Points, in no order, along strands that fork and pass close to each other.
Points whose rows are less than 69.1 apart are linked; no others are.
kul: [-13 -14   2   5 -18   8 -19   7  13   3 -24 -17 -15  -9  23  12 -16  16
  -6  -5   0 -17 -13   1  -6   2  26 -16  -1  -1 -19  19  22 -13  -2 -50
  -8  12  -6]
legaf: [-16  10  18 -12 -13  20  22   3 -34  -2  11  -4  25  -3  31  -2  -1  33
 -24 -11 -17 -26  -3  -5   3  -2 -21 -17  41  22  -9  -9  17  -6 -26  -3
 -14   9  -4]
Luz: [ -4  20   6  12   3  -4  19  -7   2 -11  17  18   5  23 -31 -17  30  -8
  19 -16  15   5   4  12  14  -3 -19  19   7  -3  11 -15 -23  20  22  42
 -11 -37  21]
fide: [-19   4  -8  10   6  20  21  26  -4  15 -19   3  30  10   0 -11 -15  -6
 -14  27  35  19  -9  12 -10  -1  -3  18 -10 -24 -11   9   5  -5  -7 -16
  -3  -4  28]
kesu: [  9  28 -11  12   4   0  -4  -8   9  -1  15   0  -3   8 -33  -3   8 -24
  29  -1  11  19   5  -1  -5  12 -10  27 -10   1   9 -16 -28  15  19  29
  15 -14  12]
koto: [ -9 -21   7  -2 -24  24  17  23  -5  21  -5   4 -10 -16  14 -16   4  30
  -6  -3  -8 -17 -40  -7  10 -25  25 -23  21   3 -25  16  28  -2   1 -10
   2  -6 -18]
petim: [  0 -19  28 -23 -25   2   2 -25  42  30   6  11  -7  -1   6  14  10  -8
  20 -17 -20 -18   5  18 -15  -3  22  -7   8   4  21   5 -12  -7  16 -38
  10 -11 -22]
temoz: [  9  11  -3  25  15   0   9  24  -6  12   8   6  -1  11 -20 -21  15  -6
  10   6  21  18 -17  -8  33 -28   0  -3 -17  -2 -18  -3   1  23   3  44
  -8 -24  11]
tes: [ 10  -6  -4   7  13  -4  -9  26  11  33 -22 -15  -2   5   2 -10 -11 -12
   7  20  21  10  -2  -5   5 -15  15  -2 -20 -13 -11  15   8   2   5 -10
  -9 -10  11]
lif: [-17 -18 -16   1   3  15  23  -3  16  -1  -1  -3  25 -13  -7  11  -9 -15
 -10  18 -11  23  23  11 -33  32  -2  22 -13  -5   8  17  -6 -18 -17 -20
  46  36  16]
Riti: [-10 -43 -19  14  27  15   7  36   5  20 -30  15   9  -2   7 -18 -19  -5
 -13  35  21   8 -35   4 -11 -28  21  -1  -9 -28 -32  30  21  -6  -2  -1
   5  -6   5]
Rel: [ -2  15  32  -3 -30  -6  -8   2 -34 -22  -8 -25   7   8  31  11   5  20
 -13   6  -4 -33 -14  -6  28  -1 -22 -28  33  10 -22  -8  10  -6  -9 -13
 -45  11  11]
giko: [ 22  30 -17  12  -7 -24 -18  11 -11  23 -37 -38  -5 -10   3  12 -20 -25
   3  25  16  13  18 -26  -1  20 -11  17 -13  -2  -5   7 -20 -17   9 -12
   1  14  22]
Gube: [ 12  -8  -2  -9 -11 -11 -29  -9   9  25 -26 -29 -15  -9  20  17 -18  -6
   3  -1   0   0  17  -8 -10  22  12  -4  -3   3   7   6  -4 -26   0 -39
  -8  17   0]
geg: [ -7  -1  14 -13 -10   0  35 -17 -15 -14  28  23  26   6  -1  -1  17  20
 -14  -6 -19 -16  18  22   0   2 -23  -9  13   7   5 -11   3  15 -21   4
   4  -3  11]
voden: [ -7 -31 -22  12  30  20  -8  18  14  21   8   6  -9  -7  -6 -14  -5  -6
  10   4   9  26 -28  -2  -1 -23  19  -6 -26  -6 -16  13  20   6  -4  20
  21   3 -21]
Guk: [-18  -7   4  -6  -2  17  50  10  -6   8  24  20  32   6  -6 -15  17  12
 -11  -1  -1   5  11  28  -2  -4 -19   0   9   3   1  -3   6  17 -23   9
  12  -6  20]
Guni: [-20 -13  32  -5 -39   8  13 -13  27  16 -11 -13  -5   4  17  18 -11   2
  10  -9  -3 -30   1  20 -21   9   8 -19  19   2  -1  19  11 -11   1 -66
 -11   9   4]
timol: [ -6 -11  19  -9 -31  34  25   8  -9  20  17   9   3 -14  14 -19   7  37
  -1 -16 -14 -14 -37  -9  10 -26  13 -20  36  13 -12   4  15  -3   2   1
   0 -12 -23]
Pugil: [ -5 -19  21 -16 -25  25  38  18  -3  36   1  -5  18   4  16 -22  10  23
   4  -1   4 -12 -34   8   9  -8   4 -20  27   3  -6   3   9  -2   1 -18
 -30 -16  17]
Lis: [  2   0  -2 -11   8 -14   8 -39 -17 -63  37  24  -8   7 -22  11  14  10
  -5  -9 -25 -15  22  11 -21   4 -17  10   6  -2  24 -12  -8  16   7  19
   9  -7  -6]
dipi: [-13 -19 -13  11  19  16 -10   1  14  -9  29  21 -17  -3 -17 -12  13   3
  15 -26   3  19 -15   5  16 -20  16  -5 -10   8   0 -13   6  12  -1  44
  19 -10 -33]
rap: [ 14  -7   8 -14 -11 -21 -11 -44   9   4   2  -6  -5 -10   5  35  -9 -10
   0  -5 -25  -8  33  -5 -24  36  -2  -6  -1   8  17   3 -14 -23  -1 -31
  12  29  -3]
bim: [  4  30 -14   4  -3 -13 -10 -23 -16 -42  17   6  -3  -3 -11  10 -13  14
  -3   2 -10  -4  17  -5 -13  22 -18  13  -3  -6   9 -14   1  12  -2   8
  -4  18   6]
teru: [-16  12  -1  -2 -14   4 -18 -13 -22 -32  13  13  -8 -13  23  14 -17  32
 -30 -16 -16 -27  -8  -3   4  -4  -5  -9  16  15 -15  -4  25  -5 -14 -10
   4  24 -26]
lak: [  0   2  18  -8  -6  -6   9   3  14  35 -20 -18  19  16  11   1  -9  -7
   5   8  20  -2  22  20 -12  11  -5   2  -5  -9   7   3  -2  -2  -3 -41
 -27  -1  29]
Paf: [ -8   6 -27  21   6   1  -8  16  -5  -4 -32 -26  12 -12  12  14 -34  -9
 -14  18   7  20   7 -16 -14  31   5  24 -16 -11 -10  19  -8 -31  -5 -22
  12  37  18]
kiz: [-24  22  -5   2  -4   5  24  20 -34 -11   0   3  29   6  11  -5  -7  22
 -29   5   6   0  10   8   0   7 -27   0  17  -2 -10  -9  17   5 -30   2
 -13  13  17]
Bino: [ -6  11   6 -20   3 -11   8 -27 -36 -55  29  26  -2   9  -9  -2  14  15
 -16 -18 -21 -24   4   4  -2  -5 -23   1  24   6  18 -19  -1  11   6  26
 -12 -19 -12]
biguk: [ -5 -21  12 -16  -9   9 -12 -17  43  34  12  19 -17  -3  -3   3   6  -8
  27 -20 -13  -5  -9  11  -3 -10  27  -6   6   3  16   3  -5  -8  20 -14
  10 -17 -36]
nak: [-24  -6  19   4 -38   9   0   3   7   3 -20 -22 -12   4  21  14 -16  14
   2  -8   3 -28 -18   8  -5  -3  13 -20  21   1 -22  20  20 -13  -3 -59
 -22   8   3]
seluv: [ 10  37 -15  16   4 -16 -12  12 -25 -44  -3  -1 -16  -2 -22 -11   8   5
  -8   6   2  -3  -2 -16  21 -11  -8   7  -4  -6  -1 -14   2  24   7  45
 -13 -23   5]
venil: [-14  32  -7   1  -3 -15  -5  -1 -48 -35   7  -4   6  -4  11   2 -14  27
 -27   0 -13 -20   7  -9   9   0 -34  -8  21  10 -10 -20  20  10 -22  23
 -21  10  -1]
bomok: [ -9  10 -17  10   3  -9 -12   2  -6 -18 -13 -19   7  -8  12  17 -30   5
 -12   6  -2   8  15 -11 -16  34   1  16 -13  -6  -1   8   3 -24 -12 -21
  10  44  11]
lum: [ 29  10 -17  15  28 -12 -25  16   9 -27  -6   7 -36  -9 -16 -12   8  -9
  -1   3 -13   8  -9 -24  23 -21  26   0 -25  -1   0   0   1  16   3  42
  16   3 -15]
Leki: [-12  16   1  -6  -4  -7 -24 -34 -25 -54  21  16 -17 -10  17  18 -14  26
 -27 -14 -23 -31  -1  -7   0   0 -10  -8  12  12  -6 -19  16  -5  -6  -5
   0  19 -30]
Bopu: [-11 -20  -6  -4   7  17  -5  11  17  21   9  15  -5  -5  -1 -10  -2  12
   4  -7   3  10 -18   6   3 -12  22 -11 -14  -1  -4   1  19  -2  -1  -1
   7  -3 -16]
vak: [ 15  26 -10  21   7  -6   3  25 -22 -24  -1   9 -12   2 -18 -20  17   1
  -8   6   7   5 -13 -16  35 -24  -2   1  -4  -1 -10 -11   2  26   4  55
 -11 -25   4]
sinef: [ 18  -5   8 -21   8 -25 -12 -34  12  -2   6   8 -11   0 -12  13  21 -28
  16 -18  -5   9  31  -5 -15  20  -1  10   7   1  41   1 -39  -9  25  11
  11 -16 -20]
ked: [ 15  13  32 -14  -9 -22 -17 -15   3   4 -17  -6   6  15   0   5   9   2
   9  -7   9 -17  13   8  11   2  -8  -7   3   1  13 -11 -14  -4  21 -20
 -41 -19  11]
Bol: [  8 -13  24  -9 -20  13  15  10  -6  24  -3   0   5   4   9 -22  16  21
   8  -6   2  -8 -34  -5  30 -18   7 -20  15   8  -8  -5   4   1  10   1
 -31 -26   9]
nif: [ 16 -24  14 -18 -10 -21   1 -45  22   9   7   4   7  -7  -2  29  13 -19
   5   0 -23   1  40   7 -25  23   2  -4  -3  11  27   1 -24  -7  -1 -21
  22   5  -9]
bamif: [ 15  13  12  -3  -9  -8 -10  10 -22 -19 -10   0  -5  -2   5  -9  17  20
 -18  -2  -7 -18 -15 -12  39 -19   3 -19   7   5  -7 -10   8   7   6  19
 -26 -16   0]
mem: [ -2 -12  -9 -12   4  10 -13  -9  21  13  18  11  -3  -6  -2   1  -5   1
   7 -12  -5  10   6   3  -8   8  19  -2 -14   0  10  -1   6  -7   0  -5
  17   9 -17]
leg: [  9   5  16  -7 -15   0   5  12 -14   9  -5  -3  13   6  10 -14  11  18
  -6  -3   7  -8 -15  -2  31 -11   0 -16   9   4  -5 -11   8   1   2   8
 -33 -17  14]
Tuniz: [-21 -24 -22  17  12  14  -2  32 -10 -11 -32  -1   4 -12  27   2 -19  22
 -39   9   3  -2 -18   3  -3  -8  20   1   5  -9 -28  15  29 -14 -23 -28
   1  18  -4]
Gudup: [-30 -18  -6  10 -12  24  11  24 -12  -4 -24  -3   5  -7  35   4 -17  29
 -36  -2   1 -15 -28  11  -7  -2  11 -11  26  -1 -28  14  32 -19 -18 -37
  -4  15  -5]
Dodif: [  4  -6 -15  18  29  -1 -23   4  11 -26   9  11 -31  -4 -16  -9  18  -5
  12 -17   0  19 -11 -10  19 -21  24  -1 -20   4   8  -4  -4  14  11  53
  13 -12 -27]
Povi: [-20   1  15  -4  -6   8  39  13 -15   2  -8  -1  33  12  21  -3   3  18
 -22   4   8  -8   1  25  -3  13 -22  -7  14  -4  -8   1  16  -1 -25 -21
 -20  10  30]
sove: [ 22  21  -3   7   1 -22 -39  -1  -6 -20 -20 -19 -12  -4   5   8  -6   6
  -5   7  -4 -11  15 -19  15   5  13  -2 -19  -3  -2  -2   1  -1  10   1
 -16  10   3]
fid: [ -5   0  11  -3   1  12  33  20  -3  33   7   5  24  16  -8 -23   7   1
   6   9  28  12 -12  14  10  -8  -8   1  -3 -11  -4  -2   6   8  -6  13
 -16 -20  27]
los: [  5  11  49 -15 -19 -19   9 -23   2  -4  -6  -2  21  23   2  12  12   5
   7  -4   1 -26  10  19   4  11 -23 -13  13  -1   8  -9 -11  -1   5 -27
 -45  -8  26]
Somab: [-12  29 -17  10   4  14  15  27 -13   2  -1   1  23   8 -13 -10  -9  -6
  -2  23  27  18  -9   2  -5   3 -17  23 -11 -10 -17  -2   2  12  -3  -4
  14   0  33]
bos: [-18 -21  -6  -5   8  14  18  -1  20  10  -4   0  21  -2   5   6  -8  -7
  -5  12  -7  13  20  18 -29  25   4  17 -13  -6  14  13  -1 -15 -15 -29
  26  21  13]
pavuf: [ 10  21  10 -14  12 -30 -24 -45 -15 -55   9   2 -15   5  -5  23   0   2
   1  -2 -17 -17  12 -17 -17  22 -12   5   2  -6  26  -7 -11  -9  27  -4
 -19   1 -13]
kevad: [ -5   5  52 -10 -38  -6   5 -21   4   3 -12 -14   9  21  11  16   5   5
   9  -7   0 -30  -3  15   5   6 -14 -25  25   4  -2  -4   0 -10   4 -46
 -45   0  18]
Losiz: [-10  12 -15   7   4 -10 -13  -7 -12 -38   4  -7   1  -7  17  26 -30  21
 -14   1  -9  -1  17  -4 -13  35 -11   6  -6  -2  -4   0   7 -13 -17 -18
   8  49   2]
lutet: [ -5 -28  -2  -1  13   6   8 -26  31  -4  33  20  -6   6 -21   4  30 -27
  28 -23 -17  14  23  18  -7   1   6  12  -7   6  23  -8 -25  14   6  31
  32  -8 -16]
Ter: [ 27 -10   3 -19 -10 -18 -18 -10  23  51 -20 -19 -14  -4  12   1   2 -20
  18   2  16   8  19   4  -3   8   6  -1   5  -4  21  -2 -28 -11  14 -26
 -10 -14 -12]
Fima: [  1 -39 -10  -3  22   7  -7   6  37  58  -3  -5 -20  -5   5  -4  -3 -26
  37   0  11  22 -19   0  -3 -22  17 -10 -14  -7  -1   9  -7  -2  11   9
   4 -18 -32]
zepug: [ 22   4  -4 -15  -3 -23 -16 -28   7  15  -6  -3 -17  -9 -13   9  11 -35
  14 -10   2  19  28  -7 -10  23  -1   8   4   5  35  -4 -38 -19  18  15
  11  -7 -18]
Fugar: [ -3  17  -3 -11   1  -3  -2 -15 -22 -39  22  24  -1   8 -14 -11   8  19
  -9 -20  -6 -12   2   4   9  -4 -11  -3  14   5  11 -21   1  10   5  34
 -10 -16  -9]
fep: [-22  -8  -4   1   5  23  47  16   6  10  24  17  28   9 -16 -16  14  -3
  -2   4   9  19   7  33 -10  -9 -14  10  -4  -5  -6   3   4  20 -19   9
  28  -6  19]
Peb: [ -1  12  40  -1 -37  -9 -12  -5 -14 -10 -23 -26   2  15  21  12   2  11
   3  -1   3 -29 -11   1  20   1 -10 -29  23   8 -16  -2   9  -8   1 -36
 -50   2  20]
dode: [ 11  -3  22 -21  14 -31  -6 -33  14 -17   8  12  -6  15  -8  11  33 -18
  18 -23  -5  -4  26   0 -10  11  -2  11   3   3  41   3 -35  -4  37  -2
  -3 -32 -18]
rof: [-22 -20 -11   2   1  15  -7   5  18   5 -18  -6   3  -8  25  13 -23  10
 -12   2  -1  -4  -7  11 -20  17  21   2  -1  -7  -6  13  17 -23  -7 -46
   5  24   1]
pilu: [  2  27  -4  18  12  -5  -1  -2   5 -10   9   6  -8  19 -30 -11  21 -20
  28 -10  18  16   0   1   8  -3  -9  24  -3  -1  10 -15 -27  19  25  42
  -2 -35   8]
tevit: [-12   0  30 -14 -22   2  21 -24  -7 -18  18  14  17   5  16  17   8  22
 -16  -7 -23 -28   2  20  -6   5 -19 -18  17  11  -1  -6  10   1 -19 -23
  -3  13   3]
Vezap: [ 13  15 -32  14  10   7 -16   4  -1   3   2 -15 -25 -14 -37   2  -9 -42
  27   5   4  33 -16 -27  -4  10  -6  20 -14  17  -6 -10 -19  -1  11  40
  45   5   2]
vizu: [ 21  17   0  -9   3 -31 -35 -43 -11 -30  -6  -6 -16  -5  -4  30  -8  -7
   1   0 -14  -6  24 -22 -19  34  -7   3   1  -2  25  -4 -18 -20  16  -7
 -12  17  -8]
bezu: [ 14   7 -31  24  23   0 -13  25  -3 -27   4   7 -27 -16 -17 -16  -3  -4
  -9   9  -3  15 -12 -21  15 -23  16   3 -25   1 -15  -3  14  24 -11  40
  30  14 -14]
fuso: [ -5 -36  -7 -10  16  11  -8  -7  41  51  13   7 -17  -4   1  -2   3 -21
  36 -16  -5  19 -13   9  -2 -11  18  -6  -7   1   9   4  -6  -4   9   7
   9 -13 -36]
Niz: [  5 -16  13  -3   0  -8  22 -18  34  30  15   0  15   5 -18   5  22 -27
  26   5  -5  18  34  25 -11   6  -9  15 -13   3  19  -1 -30  17   1   4
  26 -22   7]
gam: [ 12  17  15  -8 -13  -3  -2  10 -37 -28  -9  -9   2  -7  17  -9  15  25
 -21  -2 -21 -28 -16 -23  37 -22 -10 -17  28  14 -11 -15   4   5  -4  21
 -33  -9  -9]
fela: [ -6  -3   6 -10   2   4   0 -13   0 -21  25  31  -5  10 -10 -10  19  10
   3 -29  -6  -2  -7   8  18  -8   4  -6   6  10  16 -14  -3   3  14  29
  -1 -23 -16]
lubi: [ -6 -16  35 -15 -35   0  13 -21  33  23  -3  -2   3   3  10  20   0   0
  16  -5 -14 -31  11  24 -25   3   7 -15  10   4  12   9  -1  -6   4 -59
  -2   0  -4]
zar: [-14 -22   2  -9   1  18   2 -13  13  -6  34  38  -8   0  -8 -11  18   8
   6 -35  -9  -2 -19  11  13 -15  13  -8   9  14   9 -12   4   2   2  26
  12 -18 -32]
dupeb: [ -5  -1 -30  12  15   9 -13  25 -13 -19   6   9 -12 -17  -4 -18 -13  15
 -20   2   1  11  -2 -12  10 -17  10   3 -12   6 -17  -3  28  15 -19  24
  28  14 -15]
Giti: [  0  -8   3  -1  -2   9  30  -3  25  24   9  -8  26  -2 -18   6  11 -31
  18  21  -4  23  26  20 -26  15 -16  26 -16   1   7  10 -24  11  -7 -12
  42  -5  22]
Vul: [  1  10   0  17   9   8  21  32 -13  24   2   3  15  13 -13 -27   5  -4
   4  16  32  16 -19  -3  20 -25  -6  -2 -12  -8 -21   0   5  16   0  27
  -7 -24  24]
laz: [  2  27   5  -9  -4  -4  -1  -2 -48 -31   7  -6  10  -4  15  -9   3  28
 -27  -5 -22 -27  -6 -22  19 -11 -23 -12  34  17  -5 -23   8   6 -12  34
 -28  -8  -5]
zedo: [-14 -14  -3  -1  14  18  23   4  25  25  25  11  14   8 -16 -12   3 -16
  19  -3   9  23   1  22  -7  -8   1   8 -15  -7   4   4  -1  10  -6   9
  18  -3   4]
Sozov: [  9  43 -23  19  -5 -16 -23   1 -34 -62   7  -1 -19  -3 -25   0  -1   9
  -2   9  -2  -7   0 -16  -3   4 -21  25   3 -10   9 -22   2  27   8  36
  -4 -11   4]
dumo: [ -3  -9  -5   3 -10   8  -8  17  -2  -1  -9   4 -14 -15  14  -3   0  25
 -20  -4 -11 -14 -25  -8  17 -20  22 -19   0   5 -24   9  35   0  -4 -12
   6  12 -21]
magam: [-22 -18  -9  -3   9  18   9  10  15   8  -6   5  19  -2  11   0 -14   9
 -13   5   2   8   4  17 -18  14   9   9  -8 -13   2  11  12 -13 -13 -30
  12  17   7]
peniz: [  9   4   1  -1   7  -4  -8   7  18  37  -3  -8   5   5  -7  -6  -3 -11
  16   4  19  14   8   4   4  -4   8   4 -15  -5   4  -2  -7   2   8   0
  -9 -14   8]
zazis: [  5  20   5 -10   1 -15 -36 -36 -18 -62  10  10 -24  -6   9  18  -6  15
 -13  -8 -16 -24  -5 -15  -2   5   2   0  -2   2   8  -9   5  -7  18  -1
  -8   3 -29]
naler: [  0 -17 -20  16   7  -6 -12  22   2  13 -52 -35   0  -4  24  15 -32 -14
 -16  23  16  11   6 -12 -13  15  14  15 -11 -12 -10  27 -10 -31  -5 -36
  -5  23  19]
fase: [ -3  -8  18 -17 -18  29  23  -1 -14   4  28  18  10  -4  11 -20  16  28
  -8 -28 -19 -17 -28  -9  17 -20  -1 -13  36  24   5 -10  -1  -3  -3  19
  -5 -18 -24]
Dunon: [  8  33 -24  12  -3 -18 -22 -22 -29 -66  15   1 -22   0 -27   6  -6   7
   1   6 -11  -6   7 -19 -16  16 -22  26   2 -16  22 -18  -5  17  13  25
  -5   2   0]
sanog: [ -9  -7  -9   1  13  26  26  14  19  25   0  -3  23   2 -17  -4  -7 -39
  13  26  14  30   3  13 -26  12 -15  29 -12 -12   1  16 -19  -7  -5 -12
  46   6  20]
vapek: [ 10  -8 -14   9   6  -2 -25  18   4 -13 -17  -6 -20 -17  16   5 -12  18
 -25   1 -13  -8  -8 -14  15  -6  28  -5 -14  -2 -20  10  26  -3  -8 -12
  12  24  -9]
lag: [ 21  -1  12 -16  -7 -20  -2 -10  19  45 -18 -18   5   2   7   5  -3 -21
  16   6  20   2  33  13 -13  15  -5   7   1  -6  20  -2 -26  -5   4 -35
 -16  -6  12]
namaz: [ 11  12  29 -17   3 -29  -9 -25   2 -17  -1  10   3  22 -10   4  22  -5
  14 -15   3 -14  17   4  -1   7  -8   3   3   0  30  -6 -25  -1  34  -3
 -26 -31  -1]
Vut: [-16 -18  20  -5 -34  28  31  21  -8  18 -15 -19   9  -2  25 -11   1  25
  -6   0   5 -21 -34   5   2  -3   3 -22  37   0 -19  13  17  -8  -5 -37
 -27  -7  13]
lere: [-11  -4 -10   7  15  24  15  22  16  32 -14  -3  25   9  -9  -7 -17 -29
   6  29  32  25  -6   9 -21  -2  -7  24 -12 -25  -3  13 -10  -7   1 -12
  21  -1  22]
Rolu: [  2  47 -22  17  -1   1  -3  21 -17 -14  -4 -10   9   4 -19  -5 -11  -4
   5  22  16   7  -7 -11  -2  11 -27  25 -14  -4 -15 -14  -4  19   2   1
  11   1  36]
gizes: [ -7   3  23 -21 -19  26  29 -10 -23  -6  29  13  19  -1  16 -13  10  26
 -18 -22 -27 -27 -14  -1   6 -14 -15 -12  42  24   5 -15   1  -1 -10  10
  -4  -6 -15]
Bise: [-16 -32 -12   0  10  26  24  34 -15  21  -8  17  14  -9  13 -26  -3  18
 -21  12  13   6 -32   6  -3 -20   9 -11  13  -4 -24  10  30  -3 -12   3
   0  -4   0]
lagif: [ 13  11 -29   2  -3  -4 -16  -6   0  19  -4 -15 -19 -20 -28   7 -13 -41
  13   6   3  34  10 -19  -5  20  -3  14 -12  10   6   1 -19 -17   8  26
  37  13  -9]
Rovu: [  6  -7 -11 -15   0  -4 -17 -28  10  -4  13   2  -3 -14  -5  13 -15  -3
   1  -8 -17   5  23  -4 -16  31   8   4 -11   4  17   2  -2 -16  -3  -8
  26  27  -8]
laful: [ 12 -21 -15  15  29   1 -11   8  26  49  -2 -14 -19  -2  -5  -5   4 -35
  34   4  16  31 -14 -13   7 -27   8   2 -27  -7   0  13 -15   8   9  30
   8 -12 -24]
kisil: [  1  -9  -9   6   1  -8 -20  19   4  20 -40 -37  -7   1  26  12 -22  -6
  -5  13  12  -2  10  -3  -7  12  15   4 -10  -5  -8  19   2 -21  -3 -45
 -16  13  16]
zoka: [ 36   4  -7  17  30 -16 -15  27  20   7 -15   1 -27  -1 -13 -13   5 -20
  -4  10  -1   5 -12 -22  25 -31  24  -7 -28 -11 -11  13   5  12   1  26
   3  11  -7]
bubif: [  1   3  20 -12 -14  -4 -18 -31  10  -7   1   1  -3   1  16  30 -12   5
   3 -11 -18 -21  13   2 -17  19   6 -10   3   5   4   0   0 -17   0 -44
  -3  25  -7]
rili: [  4 -15 -14  18  23   5   1  41   4  16 -33  -7   4   2   2 -13 -14 -14
  -8  37  27  13 -16 -12  -2 -22  15   7 -21 -23 -24  30  13  -1  -3  -6
   3   3  17]
Boru: [ 34  21 -11  13   1 -23 -21  20  -1  24 -35 -34 -12  -8  -4   4 -10 -28
   2  26  13  11  14 -25   9  -2   6   9 -22  -4  -4  12 -14  -3   4  -3
  -1   8  14]
tesot: [-14 -44 -17   8  23  21  17  38  -6  21 -14  16   6  -3   8 -26  -6   3
 -14  23  16   9 -40   6  -9 -30  15 -14   2 -15 -30  24  30  -1  -5   8
   5 -11  -3]
fike: [ 19  22  -1  -2  -4 -35 -33 -31 -12 -16 -17 -21 -12  -5   7  31 -17  -5
   1   4  -9  -6  30 -20 -13  38 -11  -3  -1   1  10  -5 -16 -20   6 -16
 -19  28   3]
mumut: [ -1 -13 -23  18  12  -4 -19  29  -4 -19 -28 -10 -10 -15  24   4 -19  17
 -35   5  -5  -7 -10 -12   7  -2  23  -1 -10  -5 -28  19  28  -9 -18 -26
  11  35  -6]
tet: [-11  -9  -8  -2   1  20  19  29 -28   9  -1   7  16  -9  18 -22   2  23
 -28  -2   1  -2 -18  -7   8 -15   1 -12  18  13 -19   0  29   0 -20   6
  -7  -4   0]
logik: [ 37  26  -9  12  12 -24 -23  19   6  -5 -25 -14 -18  -2  -9  -6   3 -13
  -5  19   2   0   8 -23  26 -11  15   2 -26  -7  -7   4  -2  10   5  13
  -9   5   9]
ketok: [-13   3  23  -7  -9   0  22   6   2  11 -12  -7  26  17  12   0  -1   6
  -5   8  13  -8  10  26  -4  14 -12  -5   1  -8   1   2   8   0 -11 -33
 -27   5  34]
kifog: [-17 -28  -5   4  18  20  20  -7  33  14  39  20   0   9 -21  -7  17 -17
  29 -19  -5  23   6  24  -1 -10   6   6 -12  -1   7  -3  -7  16  -8  28
  27   2 -11]
gadas: [-19  14 -13   4   4  10  21  27 -35  -2  -1   3  21  -1   8 -16  -8  21
 -32   4   8   5  -1  -3   5  -7 -13   0  12   5 -15  -6  24   8 -24  12
  -3   4  11]
Movet: [ 34  -6 -15  21  34 -10 -11  21  20  30 -13 -14 -25  -4 -16  -7   5 -42
  19  18   9  20 -18 -26  13 -33  15   0 -30  -8 -11  21 -11  12   3  36
  17   4 -14]
vomov: [ -1 -10  -7  -9  13  -4   1 -31   5 -53  39  24 -13   1 -25   6  13   0
   5 -17 -21  -1  21   9 -21  10   3  13   2   1  28 -10 -18  10  11  29
  26  -4 -13]
dute: [ -7 -26 -23  23  32  18   5  27   3  13  16  15  -7  -7 -12 -20   3 -10
  11   1  17  25 -30  -6   8 -36   8  -6 -26  -4 -23  13  16  22 -12  42
  22   2 -18]
Taza: [-24  15   8   0 -14   7   1   4 -40 -20   4  -7   7  -8  36   8 -14  33
 -35 -13 -19 -28 -12  -7   4  -4 -15 -14  35  24 -23  -5  27  -8 -26  -7
 -11  16 -15]
vaveb: [  3   8  24  -3  -2  -7  22  -6   4  10  11  15  17  23 -18 -16  23  -1
  12 -11  17   3   6  15  23  -6 -11   3   5  -2  12 -12 -16   9  13  24
 -29 -34  17]
pevu: [ -3   0  -1   6  14  10  14   4  25  44  13   0   8  14 -17 -10   4 -33
  30   1  26  28   4  12  -4  -8  -7  15 -17  -7   5   1 -18  11   2  11
  11 -14   6]
kena: [ 23  27   0   8  -2 -34 -41  -7 -13 -18 -27 -35 -10  -2  10  22 -15  -2
   1  13  -1  -8  22 -21   5  25  -7   0 -11  -4  -3  -1  -7  -9   7 -11
 -27  23  13]
mabu: [ -5  32 -11   5  -3 -15 -16  -7 -32 -40   3   1  -1  -4   6   6 -13  25
 -19   6  -6 -12  10  -8   7   6 -19  -2   1  -2  -8 -15  16  10 -14  11
 -15  15   3]
susob: [ -2  -8  17  -4  -2   5  29   0   9  33  16  14  14  19 -12 -23  16   1
  14 -11  17   9  -9  16  26  -9  -4  -5  -1  -3   5  -9  -8   7   6  20
 -20 -31  17]
Domis: [ 12 -22  13  -6  -4 -14  14 -31  26  10  17   6  16  -1 -14  15  20 -20
  20   2 -16   8  43  16 -18  13  -3   7 -11   6  26   0 -31  13   7  -1
  24 -16  -1]
rar: [ 22  16 -18  -4 -12 -23 -21 -20  -3  14 -13 -11 -22 -19 -24  10  -4 -36
  11   4   4  23  22 -20  -8  29  -6  11  -2   7  18  -2 -26 -18  15  17
  19   7 -10]
kezif: [  8  26 -27  22  14  15  -8  12   1  -6  13  -4 -15   4 -33  -6   0 -25
  31   7  15  24 -21 -13   1  -4 -10  25 -13   8 -11 -18 -19  23  10  39
  29  -8  13]
vaga: [ -4 -18  -6  -5  16   0   2 -24  18 -31  38  22 -16   9 -25   5  22 -15
  23 -26 -17   8  21  10 -14   9   5  17  -2   4  30  -9 -22  12  14  38
  28  -8 -14]
bifaf: [ -8  -3  27 -11 -15  -4   6 -30   6 -19  16  13   8   5  17  30  -1  17
  -6  -6 -22 -29  12  17 -13  11  -6 -15   5   6   2   1   4  -3  -8 -38
   1  20  -3]
Duge: [ 19 -12   1 -12  -7  -6 -30  -7  23  36 -17 -17 -19  -4  13   6  -5  -8
  17  -2   2   1   9  -5  -2   3  21  -6  -4   5  13   2  -8 -16  12 -28
  -7  -6 -16]

A fork is a point with three links. Follow the links from the first point to the second and name the forks in between, in order.
bezu / kifog -> lum
fase / Movet -> logik > zoka
vizu / bezu -> logik > zoka > lum
biguk / kena -> zoka > logik
laful / dupeb -> zoka > lum
rili / tevit -> zedo
dipi / giko -> lum > zoka > logik
rof / lum -> zoka

Follow the links from the first point to the second, and from the first to the third. Name the last point that the two ways share.
giko / dupeb / fela -> lum
lubi / zazis / zar -> zoka
Somab / Guk / Bopu -> rap
tesot / Bino / nif -> zedo
lutet / rili / Rovu -> zedo
